Each row is a point on a tangle of strands that fork, close into loops and nearly touch. The rows are in no order.
Two points are linked if the straight distance between their rows is under 59.7. Some points are linked to none.
(676): [ -5.5  -0.9  18.0   2.3  23.7 -20.6  16.5   1.4  -7.7   7.3  28.6   4.7
  -8.7  -3.8  -1.3  18.9  10.7  -1.3  -0.7  -8.2]
(736): [-22.1   7.8  13.0  -4.6  -6.5 -35.0  27.6 -13.3  -1.6  31.9  -5.8  50.7
  -2.5   3.7  15.1 -29.1 -12.4  22.3  -8.2 -18.6]
(1069): [-11.0 -20.8 -10.9  -5.6 -24.2   5.2  -3.7 -25.3  12.6 -27.4   6.8  18.5
  -7.1  15.0  17.5 -23.8 -20.7  11.2 -13.1 -22.1]
(360): [ 36.4  26.2   7.0  -6.9  -2.4 -29.5  -8.6  39.4 -11.2 -34.7  19.9   5.9
  20.5 -11.6   6.1  -1.8  -9.0   6.4  15.5  -7.8]
(1307): [ -0.5 -19.5 -19.4  31.2  27.7  39.4  16.5   5.6   6.4  -2.7 -50.1  -1.3
  11.7   7.5   5.9 -13.6  -2.1 -50.8  27.1   2.2]
(1272): [-17.3 -41.0 -12.3   2.9  16.0  11.5  -6.1 -28.8   7.4  28.7 -19.2  10.3
   2.2   8.9   4.7   2.2   9.9 -12.8  20.4  34.4]
(1494): [-21.2  27.1  31.7 -16.9 -39.2   6.2 -19.3 -21.9   8.3  32.4  25.4   1.6
 -23.8  -8.7  -3.8 -10.3  -6.7  16.6 -28.4  -3.7]
(631): [-46.4 -11.8 -22.6  10.5  -7.7 -23.6  -0.4 -66.9  -3.2  22.9 -16.4  19.9
 -32.0  15.5   6.2   7.8  -2.8   6.0  -0.4   3.1]
(82): [-13.4  -6.9  16.0  17.1  13.6  39.7  -9.3  11.8   8.0   4.5  22.6 -61.6
   3.4 -21.3 -26.0  11.0  17.6  -9.6 -30.6  -1.9]
(78): [ -8.5 -37.8   1.9  -3.0   9.1  13.0  24.5  -0.4  20.4 -27.2  32.3  15.3
  18.0   5.7  11.0 -51.0 -23.1   4.4 -10.4 -29.7]
(452): [-19.8  -4.0  21.0   7.8  24.4  25.0 -11.8   6.1   4.0  18.0  26.3 -52.8
  -9.1 -20.7 -25.1  35.6  26.7  -9.9 -20.9  10.8]
(106): [ -3.7  -4.9 -14.1  -8.1 -56.8  15.5 -30.0 -22.9   9.5  -4.0 -24.4 -16.1
  -3.5  -3.3   8.2  -7.9 -13.9  16.7 -33.1   3.5]
(739): [ -6.2  -1.9  -5.7  37.2  12.9  18.2  27.1   7.4   2.2 -10.7  -1.3 -15.2
  11.3  -2.0 -10.2 -14.9   5.2  -6.3 -15.7 -50.9]
(1164): [ 16.0  10.7 -28.5  15.4 -39.0  20.5 -16.5   0.2  -6.9 -16.4 -46.3 -24.6
  -1.2  -2.2  -6.9  12.3   0.7  -2.2  -7.6  -7.0]
(1574): [ -7.5  -0.7 -20.3  37.1  15.2  31.4  20.0  -2.8   2.6  15.1 -71.1   8.4
   9.8   9.3  -2.5 -15.6   0.6 -24.1  21.3   1.3]
(1264): [ 10.1 -28.3 -19.0  26.2  16.9  42.9  -2.4   1.6   8.0 -16.5 -17.9 -19.3
   7.5   3.0  -4.8  -0.7   6.1 -37.9  20.8   0.7]
(1432): [ -7.4  -2.2 -17.3  26.0   7.4   5.4  25.3 -12.0  -5.2  -6.0 -29.8  23.0
  -2.7  10.8   0.6  -2.9   1.1  -8.4  13.5 -27.3]
(1488): [ -6.7 -14.0 -29.0   0.2 -34.1   8.0 -16.5 -31.3   5.0   4.8 -43.1  19.8
 -11.3  10.3  11.3 -16.3 -16.9   1.2   0.7  10.7]
(594): [ -9.5 -31.8 -13.2   3.5  28.6  12.3  -3.1 -25.3  -1.7  14.3 -17.8   5.3
 -12.5  11.1   6.9  27.0  13.1 -37.8  34.4  38.8]
(1083): [ 30.7  41.5 -17.7   2.7 -17.3 -25.2 -12.8  22.6 -22.5 -23.4 -20.7 -15.8
   3.0  -8.3  -7.3  33.5   4.6   5.2  15.2   1.2]
(109): [ -5.2  24.1  19.4 -12.2   2.1 -46.9  32.0   1.8 -12.8  14.8   9.3  50.7
  -9.2   2.3  13.6  -6.6  -7.9  16.7  -0.7 -18.3]
(1232): [ -9.7 -17.2 -10.6   8.9  11.9   8.1  -3.4 -22.8  -1.6 -24.3  12.3  -9.1
 -21.7   9.4  -3.2  30.5  10.3 -11.1   8.2  -4.6]
(1448): [-45.7  14.1  33.0 -17.8 -11.2  -2.2 -10.3 -33.1  13.8  23.7  44.1   2.8
 -35.4   2.7  -0.8  -3.3  -5.1  13.6 -27.1  -7.9]
(1185): [ 28.1  44.3 -24.0  14.8  -4.0 -13.9  -3.6  18.9 -24.0  -9.2 -45.0 -11.6
  -0.4   0.2 -15.1  34.4  12.5   3.1  16.9   5.1]
(1206): [ 11.0   9.5  14.1  10.4  26.4 -15.4   5.2  20.3 -13.8  -4.5  23.7 -11.0
   3.2 -12.3  -9.4  24.3  16.0  -4.0   1.6  -5.2]
(981): [-20.0 -46.0   6.8 -10.3  17.2  22.4  17.6   0.0  25.8 -10.3  39.9  -1.1
  23.4  -0.8   1.7 -48.4 -16.9   2.0 -19.9  -8.1]
(1470): [ 29.6   3.3  -3.5   6.4  17.9 -16.3   5.4  31.3 -10.4 -35.6  17.5  10.0
  17.9  -6.7   0.7  -2.1  -3.5   0.1  23.8 -16.2]
(906): [ 15.4   0.3 -24.2 -10.0 -26.6  -0.2 -20.0 -20.9  -2.2 -68.6   9.4  -3.5
 -23.8  10.3  11.3  18.8 -19.8 -15.3  16.3 -10.7]
(555): [-11.1  -3.6 -19.8  13.7 -11.2  -2.3  22.2 -21.8   1.8  -7.4 -34.1  41.0
  -7.6  14.0  10.4 -19.0 -15.4   0.5  11.4 -25.8]
(139): [ -9.9  22.0   9.0  11.5 -22.3  11.8  -6.9  -4.9  -2.5   7.1  -1.6 -28.4
 -11.7 -10.5  -6.8  11.4   4.7   3.0 -35.2 -22.9]
(83): [ 29.2  33.6 -11.1 -31.3  -6.7 -30.8 -19.0  15.1 -13.0  11.0 -19.5  -6.0
   2.6   8.0  -4.8  40.8  13.7  15.0  16.1  45.0]
(975): [ -1.6   1.5 -23.8  -9.8  -4.8  -8.7 -16.6 -22.1  -9.6  39.9 -47.0   9.0
  -9.2  11.7  -2.6  22.3  12.3   9.8  13.4  52.4]
(802): [ -0.4 -41.1 -10.3  11.6  -0.5  46.6  -1.6   4.4  20.2  -4.9  -2.2 -27.4
  26.2  -5.0  -9.1 -29.5  -2.4  -4.6 -21.6  -3.0]
(812): [  9.3  22.1  14.7  17.6  37.3 -13.5  41.8  45.1  -7.9  22.0   1.0  10.5
  31.4  -7.0 -15.4 -21.9   9.1   1.8   5.5 -22.9]
(907): [  8.1   1.3 -22.4 -10.4 -14.9   2.1 -26.8 -10.4  -8.8  32.7 -44.2 -15.7
  -4.5   6.4  -5.5  32.4  16.1  10.8   2.7  51.5]
(939): [ -5.9 -21.9   1.3  25.7  52.9   4.1  47.7  19.0  -1.2   1.7  17.6  -5.6
  34.4  -7.1 -18.7 -14.8  11.5 -15.9  14.9 -25.4]
(852): [ -9.1 -15.2 -10.4  36.2  37.6  12.8  40.2   1.1   1.1 -17.5   8.3  -0.1
  13.7   4.8  -7.5  -8.6   6.1 -18.9  17.2 -44.2]
(652): [ -9.8   5.5 -16.9  -7.6 -13.7 -37.0  12.5 -29.4 -11.1   2.3 -14.1  47.1
 -25.0  12.4  11.6   9.5 -13.7  13.1   8.8  -3.8]
(1418): [  5.1  27.3 -10.6  12.7  -0.1 -27.3   7.7  -8.1 -21.5 -42.2  16.8   0.8
 -25.3   0.8  -0.1  31.3  -4.1   0.4   1.5 -40.4]
(467): [ 14.9  10.7  -0.5 -10.6   7.1 -20.2   8.1  18.5  -6.8  20.1 -18.6  23.2
   9.0   6.0   2.6   2.3   7.9  16.4   9.6  15.5]
(413): [ 14.0  13.3  26.3  -5.9  33.8 -13.0  -7.4  30.3 -12.3  13.5  32.1 -24.0
   5.7 -16.7 -14.5  31.1  23.7  -4.1   7.0  22.3]
(1442): [-54.7  -2.7  18.8  -3.5   5.1 -26.7   7.6 -47.5   5.4  30.5  28.5  15.9
 -23.9   7.5  10.7  -3.6  -1.4  13.9 -20.8  -8.3]
(1211): [ 11.2 -20.8 -16.5  -3.8  27.9  15.8 -11.3   1.3  -5.8   6.3 -28.7  -2.4
  -1.5  11.4   9.3  26.4  13.8 -42.5  39.7  47.3]
(1310): [-23.7 -23.7   2.0   0.2  11.5  -4.6  26.0 -17.6  12.3 -35.6  38.6  19.0
  -3.0  22.0  19.8 -31.2 -19.3   6.6  -5.8 -40.6]
(693): [-19.3  22.9  -0.1  20.2  21.0 -21.2  18.2 -14.1 -13.5 -31.0  32.6  -8.7
 -29.0   7.2   1.3  25.1   7.6  -1.0  -7.1 -47.9]
(1187): [ 26.1  -6.8  -2.6 -10.4   0.8   6.7 -23.6  22.6  -2.9   5.3 -13.2 -23.7
  18.9  -1.5  -7.5  17.3  15.9   5.2  10.0  33.8]
(718): [-36.1 -35.3  -7.8  -4.5  12.9  11.0  11.7 -30.3  13.4 -44.6  37.0   5.8
 -18.2  29.4  20.9 -21.1 -15.1   1.2   4.5 -29.3]
(167): [  9.3   9.0 -22.6  20.6   7.7   0.8  -8.7 -13.5 -16.7 -39.1   0.7 -21.5
 -22.8   4.1  -5.4  45.9  10.1 -22.2  19.7 -14.5]
(682): [ 21.7  -5.8 -21.3  22.3  19.9  23.2  -5.1   7.7  -8.5 -23.7 -25.9 -12.8
   1.2   2.0  -3.3  19.9  10.6 -38.6  32.1   5.4]
(657): [-18.4  -3.4   9.1  -7.9 -17.9 -21.1   6.4 -16.7   3.1  24.0  -3.1  34.2
  -3.3   1.8  14.7 -24.1 -12.5  19.3 -18.8  -5.3]
(886): [ -6.5  -9.5 -31.5   2.3 -50.9  17.5 -23.4 -39.6   5.0 -10.9 -34.0  -6.0
 -17.3   7.7   9.7  -5.2 -16.2   6.2 -19.7  -1.8]
(1037): [ -4.3 -33.1 -20.7 -11.0 -27.4  13.2 -22.7 -31.6  15.9  -0.4 -23.3  24.1
  -4.4  10.7  17.9 -25.3 -19.3  -1.0   5.8  22.2]
(103): [  0.4   5.9 -25.8  26.7 -19.1  19.3   0.5  -8.4  -8.0   1.1 -48.8 -11.9
  -5.7   0.0  -8.2   8.8   6.6   2.0 -11.2 -14.6]
(1417): [ 34.8  34.6   2.4   7.4   0.0  -2.7 -25.3  43.5 -10.3  -7.1  -1.5 -43.9
  30.9 -19.2 -10.2  23.8  16.5  -0.9   7.4  14.6]
(1548): [ 16.8 -25.0 -20.1  -9.2  -4.2  29.0 -25.1   1.2   8.0   8.3 -41.6  -3.7
  12.3   9.4   4.0  -2.9   4.5 -12.7  19.9  43.9]
(1411): [  7.1 -25.2   9.3  -8.6  13.7  11.0 -11.0  17.0  11.1 -30.7  35.2 -19.5
  10.9 -12.6  -7.8  -0.3  -1.3  -2.2  -3.0   5.9]
(1547): [-21.7  17.8  12.7  24.5  21.8 -11.6  35.5  -4.6  -6.2 -17.2  33.5  -1.8
 -14.5   7.0   0.8   0.2   2.5   0.0 -14.4 -62.1]
(198): [-37.5 -12.9 -26.3  10.0   4.5  -7.3  13.6 -59.3   5.6  -3.9 -24.2  34.9
 -27.5  27.1  28.4  -5.8 -19.6 -32.3  22.4  -8.4]
(330): [ 16.4  42.5   6.4  36.2  13.1  -4.9  12.1  32.5 -18.4  -3.7  -0.7 -19.0
  10.3 -20.9 -16.2   7.2   9.9  -5.8  -7.5 -41.1]
(1137): [ 17.4  -5.9  -2.6   4.9 -20.3  25.5   3.2  29.7  11.6  11.2 -33.3   1.3
  35.2  -4.9   0.2 -51.5 -11.5  17.2 -21.4  -8.6]
(247): [ 17.3  14.4 -36.2 -15.5 -25.7 -12.6  -7.7 -23.5 -14.1 -21.7 -29.8  12.8
 -36.5  11.3   7.8  34.0 -17.9 -16.5  26.1  26.5]
(1253): [-32.3   5.8 -20.2  14.2   3.5 -28.1  23.8 -47.2 -11.8  17.6 -20.2  31.4
 -28.7  13.0   4.5  20.1  -1.3   3.4   9.5 -14.1]
(293): [-11.0 -44.7 -11.4   8.7 -15.9  40.8 -14.8 -13.9  22.6  12.0 -14.9 -17.4
  14.9  -2.2  -0.8 -33.3  -6.0   3.6 -24.1   8.1]
(1520): [ 26.5   2.4 -19.2  25.4  36.6   9.4  -3.4  20.4 -16.2 -31.2 -12.9  -6.8
   7.0  -2.3  -3.2  21.4   9.5 -41.3  48.9   2.6]
(1044): [ 20.0  19.4 -15.0  20.2   8.9   1.9  -9.7  15.9 -20.0   5.6 -27.1 -34.4
   5.1  -7.8 -17.4  41.6  26.4  -3.5   8.2  10.2]
(562): [ 11.6  15.1 -15.0 -14.5 -37.3 -15.3 -15.5  -7.4 -11.1  -8.3 -18.4  -8.6
 -13.7  -2.0   0.7  28.0  -2.1  11.2  -6.8  14.5]
(1533): [  0.8 -25.4  -6.5 -23.3 -26.6  12.8 -28.1 -13.6  13.0 -37.2  11.0 -10.7
  -7.8   0.5   9.0   7.8 -11.7   4.6  -4.8  14.1]
(1358): [ 11.8  -5.0   2.3  -4.8   4.1 -10.8  12.0  17.3   0.0  10.0  -8.4  22.1
  16.7   2.1   4.4 -15.4  -0.7  11.2   2.3   0.4]
(240): [ -1.8  -3.9 -10.2 -12.7 -16.4  -7.3 -10.3 -19.8  -0.9 -61.0  25.4  -1.6
 -25.2  13.8  13.5  11.0 -14.4   3.6  -1.2 -23.3]
(889): [-37.5 -45.1  11.2 -18.6  22.1  37.5 -13.9   1.8  30.2  -8.0  43.0 -35.3
   1.7  -5.9  -9.1 -14.5  -3.5  -1.2 -26.6  11.0]
(497): [ 24.5  32.5   0.3  13.9   9.6  -2.8 -20.8  30.9 -17.4   7.1 -10.2 -45.5
  14.9 -14.1 -16.5  39.8  28.2   0.1   3.1  16.0]
(1149): [ 10.4  -9.0  -5.4 -15.7   1.5 -15.8 -12.2 -10.1  -6.6 -34.9  21.0   0.9
 -19.5   2.1   2.8  34.6   2.3  -4.0  16.8  12.8]
(160): [ -6.7 -28.2 -22.9  21.5 -18.8  35.1  -5.7 -11.5  16.4  12.7 -46.8   4.9
  15.7   3.6   2.1 -38.4  -9.3  -0.9  -8.6  -4.0]
(458): [ -6.1  -0.5 -13.0  13.7  29.7 -14.1  27.0 -11.9 -15.7   7.7 -22.1  27.5
 -12.4   9.8  -3.1  27.1  15.1 -20.0  37.0   2.3]
(63): [ 32.4  42.6  -2.7  -4.5 -20.4 -28.6 -10.5  29.6 -16.8 -26.0  -5.2  -5.4
  10.2 -10.9   1.5  15.8  -4.6   9.3   7.5  -4.5]
(262): [ -6.4  27.7  23.8 -19.1 -52.5   6.1 -26.7 -11.1   5.8  34.4   1.1  -5.0
 -11.7 -11.9   1.4 -12.6  -5.9  19.1 -30.7  10.3]
(1146): [ 18.6   5.8  -4.0   2.7 -30.7  11.2 -17.9  14.1   0.6 -25.0 -10.8 -28.9
   9.8  -9.4  -2.1   3.4  -1.2   4.0 -13.0  -6.3]
(443): [ -2.0  -6.1  20.9 -22.4  17.3 -13.8 -13.4   4.2  -6.4  40.7  11.1  -6.1
  -2.9  -4.0  -3.3  29.9  24.2  11.2  -2.0  49.2]
(790): [ 18.0  14.0  18.1  -3.3 -24.3  16.9 -18.6  30.5   5.9  -5.5   8.3 -37.5
  17.6 -18.9 -10.1 -10.9  -3.2   1.9 -18.4   1.4]
(915): [-40.5 -44.6  12.3 -10.7  25.1  26.6   4.8  -9.8  25.9  -3.5  44.6 -18.8
   5.1   0.7  -3.6 -25.1  -3.6   3.3 -22.5   0.3]
(955): [-10.8 -22.6 -22.4  -2.0  -0.7   8.7   0.9 -35.3   7.2 -17.1 -23.1  28.7
 -20.0  19.0  27.9  -6.9 -21.1 -35.5  20.5   9.6]
(1460): [  9.4 -23.3  11.9 -27.0 -27.4  23.0 -34.4  13.9  16.4  -3.7   4.2 -27.3
  17.6 -10.5   2.2  -5.0  -2.6  10.1 -16.5  37.3]
(193): [-24.6 -48.3  -1.7  -8.2   3.8  -8.4 -13.1 -28.8  15.5  39.6  -1.9  18.4
   8.2   4.3   8.1 -18.1   0.0  10.8   2.1  37.8]
(1100): [ 13.2  -2.5  24.3 -30.1 -19.1  13.2 -27.3  22.0  12.6  25.7   8.0 -21.4
  19.1  -9.8   0.8 -14.5   1.4  14.4 -17.8  39.3]
(270): [  1.0  -6.5  -0.1  28.9  51.5  -0.2  50.1  31.6  -6.3  15.0 -10.6   5.3
  37.7  -4.2 -20.6 -13.7  14.5  -7.6  23.0 -17.9]
(938): [ -6.5 -21.2   0.6 -29.8 -48.4  15.1 -42.0 -17.5  16.6 -14.5   0.7 -20.3
  -4.2  -4.6   8.2   1.4 -12.2  15.8 -24.7  27.1]
(1413): [  0.4  -1.0   2.7 -22.9  -4.6 -20.7 -12.6  -8.8  -1.0 -59.9  45.3   0.0
 -20.9   3.6   7.8  20.9 -14.4   4.0   4.1 -11.8]
(1298): [  1.1  11.9 -19.6  -2.5  -6.0 -20.2  20.3 -11.2 -11.5  -4.5 -34.4  48.9
 -17.5  12.0   6.1   1.6 -12.1   4.2  26.1  -0.6]
(332): [-25.9   8.5  23.4  12.5  23.9   5.3  -1.2  -6.5  -2.5  22.8  28.4 -36.4
 -18.0 -12.5 -19.2  38.0  27.2  -8.1 -21.7  -0.3]
(195): [ 11.5   0.7  18.7 -13.5  33.1 -12.7  -6.3  21.9  -9.0  26.9  15.9 -15.3
   6.5  -4.8 -11.1  34.4  29.0   3.0   7.5  39.5]
(1324): [-14.3   6.8   6.5  27.3  23.5   2.9  38.4   7.9   3.1 -21.3  36.2 -10.8
   6.4   0.8  -3.7 -24.4  -4.4  -4.8 -17.1 -65.2]
(518): [ -1.1 -37.9  -3.1 -10.6   4.0  18.4 -10.9  -8.5  17.9 -41.4  28.5  -6.3
  -3.6   6.6   6.0  -4.6  -9.3  -3.2   2.9  -3.6]
(279): [ 18.7  29.3  24.7 -22.4 -31.5 -19.1   3.6  23.4   0.7  -1.6  10.7  23.7
   6.6  -6.0   8.9 -31.6 -17.8  16.0 -11.8 -16.5]
(1375): [ 10.0  24.1  37.1 -22.3 -31.3  -5.7   4.0  15.6   9.4   9.4  31.9  26.9
   0.7  -8.3   6.9 -42.7 -19.7  14.4 -16.4 -20.9]
(954): [ -4.5  -5.1 -26.8   3.1   1.4   5.1   2.6 -22.9  -6.8   5.0 -49.2  22.5
 -19.8  14.3  15.7  10.2  -9.0 -32.7  26.1  25.3]
(24): [ -6.2   9.9  -7.8  16.4 -16.5   2.8   2.1 -13.3  -8.1   1.1 -16.4 -12.3
 -11.4  -2.2  -2.7  15.6   5.6   6.7 -23.2 -20.6]
(992): [ -0.4 -20.6  -0.4  15.3  -3.7  40.7  -7.1  10.2  11.7  -8.1   5.2 -44.4
  14.6 -10.8 -13.1 -11.1   3.9  -3.4 -30.4 -10.3]
(7): [-11.7 -12.2  16.9 -18.1  12.4 -15.1  -7.6  -4.2   0.0  51.1   1.4   5.7
   6.5  -0.3   2.1   6.5  15.4  14.7  -4.4  44.1]
(1500): [ 12.8  34.4  10.3 -20.3 -21.4 -39.1  15.1  14.6 -12.3   2.1  -8.3  46.0
  -7.3   1.7  13.9 -15.6 -17.2  24.2  -5.1 -14.4]
(499): [ -6.4  -6.8 -27.0   1.6  12.5   4.7  -2.6 -32.1 -10.1  -5.0 -26.0   6.8
 -31.9  14.1  13.0  35.1   2.7 -40.1  29.9  23.7]
(533): [ 12.9  31.2  14.0  31.6  24.2  -0.7  26.6  39.7 -11.2  12.4   3.5 -12.9
  19.7 -17.3 -20.4 -11.6  10.4  -3.5  -7.8 -36.3]
(590): [ 27.0  -4.6   4.9   9.5  23.1   0.2   7.4  40.8  -0.9 -21.3  21.6  -4.1
  32.6 -12.4  -6.9 -23.3  -2.7  -2.7   7.8 -12.1]
(296): [-50.1 -22.1 -23.3  21.0   4.2  -2.1   4.1 -64.3   6.2  15.0 -18.8   9.0
 -24.0  23.1  10.4  -4.6  -3.6  -8.6   7.5 -13.4]
(1567): [ -8.3  14.0  37.3 -21.7   1.6 -33.7  21.4   0.3   1.5  20.6  41.8  40.6
 -10.3  -2.9  11.7 -13.0  -6.7  12.3  -5.5 -11.3]
(1139): [-40.3 -19.8 -11.3  -8.8  -0.5 -32.0  -3.5 -62.6   0.0  13.4   9.9  22.7
 -35.8  19.1  11.2  18.6  -4.3  10.2   0.1  13.9]
(1176): [  1.2  -6.5  29.5 -13.8  15.9   0.0  -7.3  20.1   8.8 -18.6  50.9 -17.3
   2.0 -14.7  -8.4   0.9  -2.2  -3.2  -8.0  -2.6]
(765): [  6.2 -11.5 -18.1  12.8 -22.2  28.4  -6.5   6.5  11.4  15.5 -57.0  10.8
  22.4   4.2   3.0 -36.1 -10.0  11.2  -3.8   2.6]
(748): [ -3.8   8.7  39.1 -26.7  -4.7 -16.7   6.9   3.3   9.2  -7.5  57.0  26.0
  -9.2  -3.5  10.2 -23.3 -19.7   7.7 -12.9 -15.9]
(39): [  1.4 -19.0  26.7 -31.8  25.7 -18.0  15.1  21.4   8.7  35.2  27.4  28.0
  26.2  -0.7   6.7 -28.4   0.9  13.0   5.1  31.8]
(1444): [ 13.7 -35.3   8.1 -20.2   1.3  20.5 -20.4  21.9  14.9 -20.8  23.6 -22.2
  21.8 -13.4  -5.2  -9.1  -1.6   1.9  -4.0  25.9]
(242): [ -8.4  -7.2  41.7 -21.6  14.7   9.8  -4.8  16.0  11.7  35.5  43.2  -9.5
   5.4 -14.3 -12.0  -8.4   8.5   1.7 -11.7  28.4]
(1415): [  9.4  12.6 -33.6   7.4 -10.1   2.6  -5.8 -23.2 -13.4 -50.7 -10.7  -6.8
 -31.6  11.6   5.1  33.4  -9.5 -33.4  22.4 -10.7]
(419): [-12.1  -7.9  38.2 -23.6  14.7   8.7  -3.0  13.0  15.0   7.5  58.4 -10.0
   0.3 -16.2 -11.8  -9.5   0.3  -2.2 -11.9   7.8]
(524): [-15.8  -5.4  -1.4   5.5 -10.9  -5.4  -1.3 -14.4  -0.3  39.9 -27.1  11.7
   1.6   0.0   4.2 -10.9   3.2  16.4 -16.2   9.2]
(43): [-12.6  -0.2 -14.4  -5.7 -10.1 -22.4 -10.7 -28.2  -9.1  42.5 -34.0  18.6
 -14.3   4.4   2.1  10.9   5.2  20.2  -0.5  34.8]
(77): [ 30.4  17.5 -20.2 -14.7  17.1 -17.6 -15.0  14.7 -16.0   2.1 -23.5  -3.7
   0.5  10.5  -7.0  46.3  19.4  -5.2  35.7  41.1]
(640): [ 10.2  32.5  10.7  -4.6  25.1 -31.0  29.2  30.0  -5.7  29.2 -28.9  38.6
  19.0  10.3  -4.4 -11.0   3.9  24.8  10.8   2.1]
(655): [ -8.3  31.3  23.1  18.7 -24.8  27.5   0.0   3.0   3.7  26.0   4.2 -25.9
  -6.2 -12.4 -15.2 -13.2   7.5   2.1 -36.6 -31.6]
(1546): [ 15.1 -30.5 -17.9 -17.0 -13.6  19.1 -19.7  -0.6  10.9   4.6 -32.8  17.9
  13.0  10.6  11.8 -23.9  -7.9  -1.1  17.3  36.1]
(274): [ -5.8 -15.9   0.5  14.8  -1.0  17.5  23.7  14.2  13.0  20.1 -21.1  11.5
  33.2  -5.1  -0.8 -51.8 -11.4  13.1 -20.8 -16.7]
(183): [-11.4  34.3  31.4  19.3  20.4   7.3   6.9   7.7  -6.4  20.9  35.0 -32.8
 -14.6 -19.8 -24.9  23.7  23.4 -10.1 -15.0 -21.0]
(215): [  9.9  10.8  30.1  -3.2 -15.6  34.3 -15.6  29.9  13.7   8.1  23.0 -40.7
  19.9 -24.1 -18.1 -23.0   0.3  -2.9 -23.1   0.0]
(261): [  9.3  49.6  26.7  13.9  -4.1  -8.4   4.0  18.1 -15.2  10.4  21.3 -14.8
  -9.7 -17.0 -15.2  11.1  10.4  -1.9 -11.0 -29.0]
(380): [ 17.0  12.9 -30.2 -20.1 -41.9 -17.5 -12.6 -18.7 -12.2 -15.9 -24.5   7.1
 -24.4   5.3   5.3  29.5 -11.8   5.7  10.0  21.4]
(1254): [ 21.3  26.9   5.7 -18.1   2.6 -29.0  -3.2  20.5 -15.7  16.9  -7.6   5.5
   3.2   1.6  -3.0  22.3  12.0  14.8   4.7  19.4]
(1165): [ 16.0 -23.4 -18.7   6.8   3.4  34.3 -23.1   5.4   1.9   7.1 -31.3 -26.7
  12.0   1.4  -5.4  14.1  17.4 -14.2  13.8  36.0]
(815): [ 15.6 -30.5  10.6 -21.3  23.3 -11.0  20.4  31.4  11.4   5.2  18.1  34.5
  36.0   2.9   6.2 -43.4  -9.3   9.8  13.3  14.3]
(1372): [-23.6 -17.3  -1.8   5.4  17.1  -5.8   9.2 -26.3  -1.3  -7.7  19.3   1.0
 -17.9   9.6   4.0  23.0  10.0   0.6  -0.3 -12.6]
(1064): [ 38.6  13.7 -16.3  -5.5  20.4  -1.2 -16.4  27.9  -4.3   4.8 -30.1  -8.5
  23.8   9.4 -10.5  24.6  19.7  -0.9  32.5  37.3]
(19): [ 31.4   3.0   0.4  15.3  18.6  10.9   2.0  49.3  -1.7  -5.5  -3.5 -19.2
  39.7 -12.1 -12.3 -20.2   4.9   0.3   5.2  -4.5]
(742): [ 27.4  -1.1 -11.7  23.3  42.1  -2.7  11.9  31.3 -13.3 -24.2   2.0   4.1
  19.1  -2.5  -8.2   7.1  10.6 -18.6  40.6  -5.9]
(1113): [ 10.1  34.7  16.0   6.5  34.4 -30.8  33.9  39.4 -13.0  26.6  -9.9  21.7
  18.9  -0.1  -8.0  -3.2  11.5  12.1  10.8  -9.9]
(384): [  3.2  29.3  13.6 -19.8 -49.7  -3.5 -22.9  -3.2  -2.8  11.3  -3.6 -17.1
 -10.9 -10.3   3.0  11.0  -2.4  13.7 -25.8  11.9]
(68): [  7.0   8.9 -30.9  -3.2  -9.5  -7.5  -1.5 -30.8 -12.8 -32.4 -20.5  13.1
 -39.5  14.9  13.3  33.6 -13.1 -31.8  26.5   6.9]
(1309): [  3.5  38.8  14.6   4.2 -41.0   1.7 -12.1   0.2  -0.7 -21.1  11.9 -24.5
 -13.9 -11.3   3.1   0.7  -9.0   4.1 -30.8 -36.2]
(616): [  5.8   3.8  -2.8 -15.6 -34.1 -20.9   5.3  -9.8   4.4 -39.4  10.0  32.8
 -13.0   9.2  21.8 -20.2 -30.4  16.7 -14.2 -33.5]
(824): [  5.2  12.2  35.2 -19.5  11.5  10.5   0.7  26.0   9.2  61.6  23.5  -1.4
  21.0  -7.9 -14.6 -23.7  13.8   9.8  -5.9  29.0]
(737): [-32.3  -7.1  10.6 -11.0   5.0 -27.9   6.8 -35.3  -1.4   9.8  27.8  22.8
 -23.7   8.5  14.0   9.3  -2.6  14.3 -11.3  -3.8]
(848): [  6.0  33.6  34.6 -12.4 -14.7 -15.1   0.9  10.7   0.9 -25.1  54.0   6.9
 -12.1  -9.2   0.0 -12.2 -14.9   3.6  -8.6 -37.0]
(769): [-10.5 -24.2   4.8   5.9  10.1   2.8  20.8   4.2   8.9  13.4   4.1  12.5
  17.6  -1.8   2.2 -26.6  -3.5   5.4  -6.2  -7.5]
(241): [ -5.6  -6.6  28.2 -25.2  14.4 -34.1  22.9   8.0   1.4  36.1  22.1  42.3
   9.9   2.2  14.1 -19.0  -1.9  15.6   2.5  14.6]
(1455): [-18.1 -32.5  12.7 -18.4   6.3 -11.0  -6.1 -13.3   8.4  34.1  12.1  16.1
   4.0  -1.7   9.3  -9.7   2.5  16.2  -5.0  33.1]
(1465): [ 19.8   3.7  25.8 -29.4  11.5   5.6 -14.4  34.3  12.6  45.9   7.1 -10.1
  32.7  -3.7  -6.2 -17.1  10.7  10.8  -7.9  43.4]
(521): [  6.3  19.3  -5.7  -5.6 -16.0 -34.8  16.5  -6.6 -11.5 -46.1  17.8  27.1
 -21.6   8.4  13.3   2.6 -19.7  10.1  -2.0 -43.9]
(541): [ 33.9  24.6  -3.0  22.4   6.7   7.6 -14.0  49.8 -10.7 -14.4  -5.2 -36.4
  34.0 -21.3 -12.3   2.0   7.1  -1.4   4.8  -6.9]
(1153): [-31.3 -37.6 -15.4   3.8  -5.7  12.6   1.1 -40.1  19.3 -14.7   9.6  11.6
  -9.1  21.6  19.4 -27.8 -16.0   4.9  -5.3 -14.9]
(681): [  1.7  31.5  34.2  -2.8 -30.7  30.6  -7.4  13.1  13.1  18.9  32.4 -20.8
   2.1 -18.7 -22.3 -26.0  -0.1   5.1 -21.2 -23.5]
(847): [ -6.7  -1.1 -13.8  34.8  19.9  16.4  30.2   5.5  -3.5  15.2 -50.1  14.0
  12.2   2.0 -11.3  -8.7   7.9  -5.5  18.7 -13.5]
(573): [ 12.7  45.7  28.3  -8.3 -36.7  -9.6 -11.8  13.2  -1.8 -21.8  31.0  -7.4
  -7.2 -16.5  -0.2  -4.9 -13.5   3.7 -12.8 -28.2]

A tip is a point with one link. Name the tips that can be reached along the links from each point below, in the order of the rows.
(443) => (1211)
(103) => (907), (815)
(765) => (889)

A fork is a point with three links, a tip a point with one. Leave the first point through the second and follow the links. Name the first fork or tip that comes.
(1307) / (1574) => (631)
(739) / (852) => (812)
(1044) / (497) => (1470)
(139) / (1309) => (748)
(562) / (384) => (737)
(195) / (413) => (1372)
(77) / (1064) => (938)
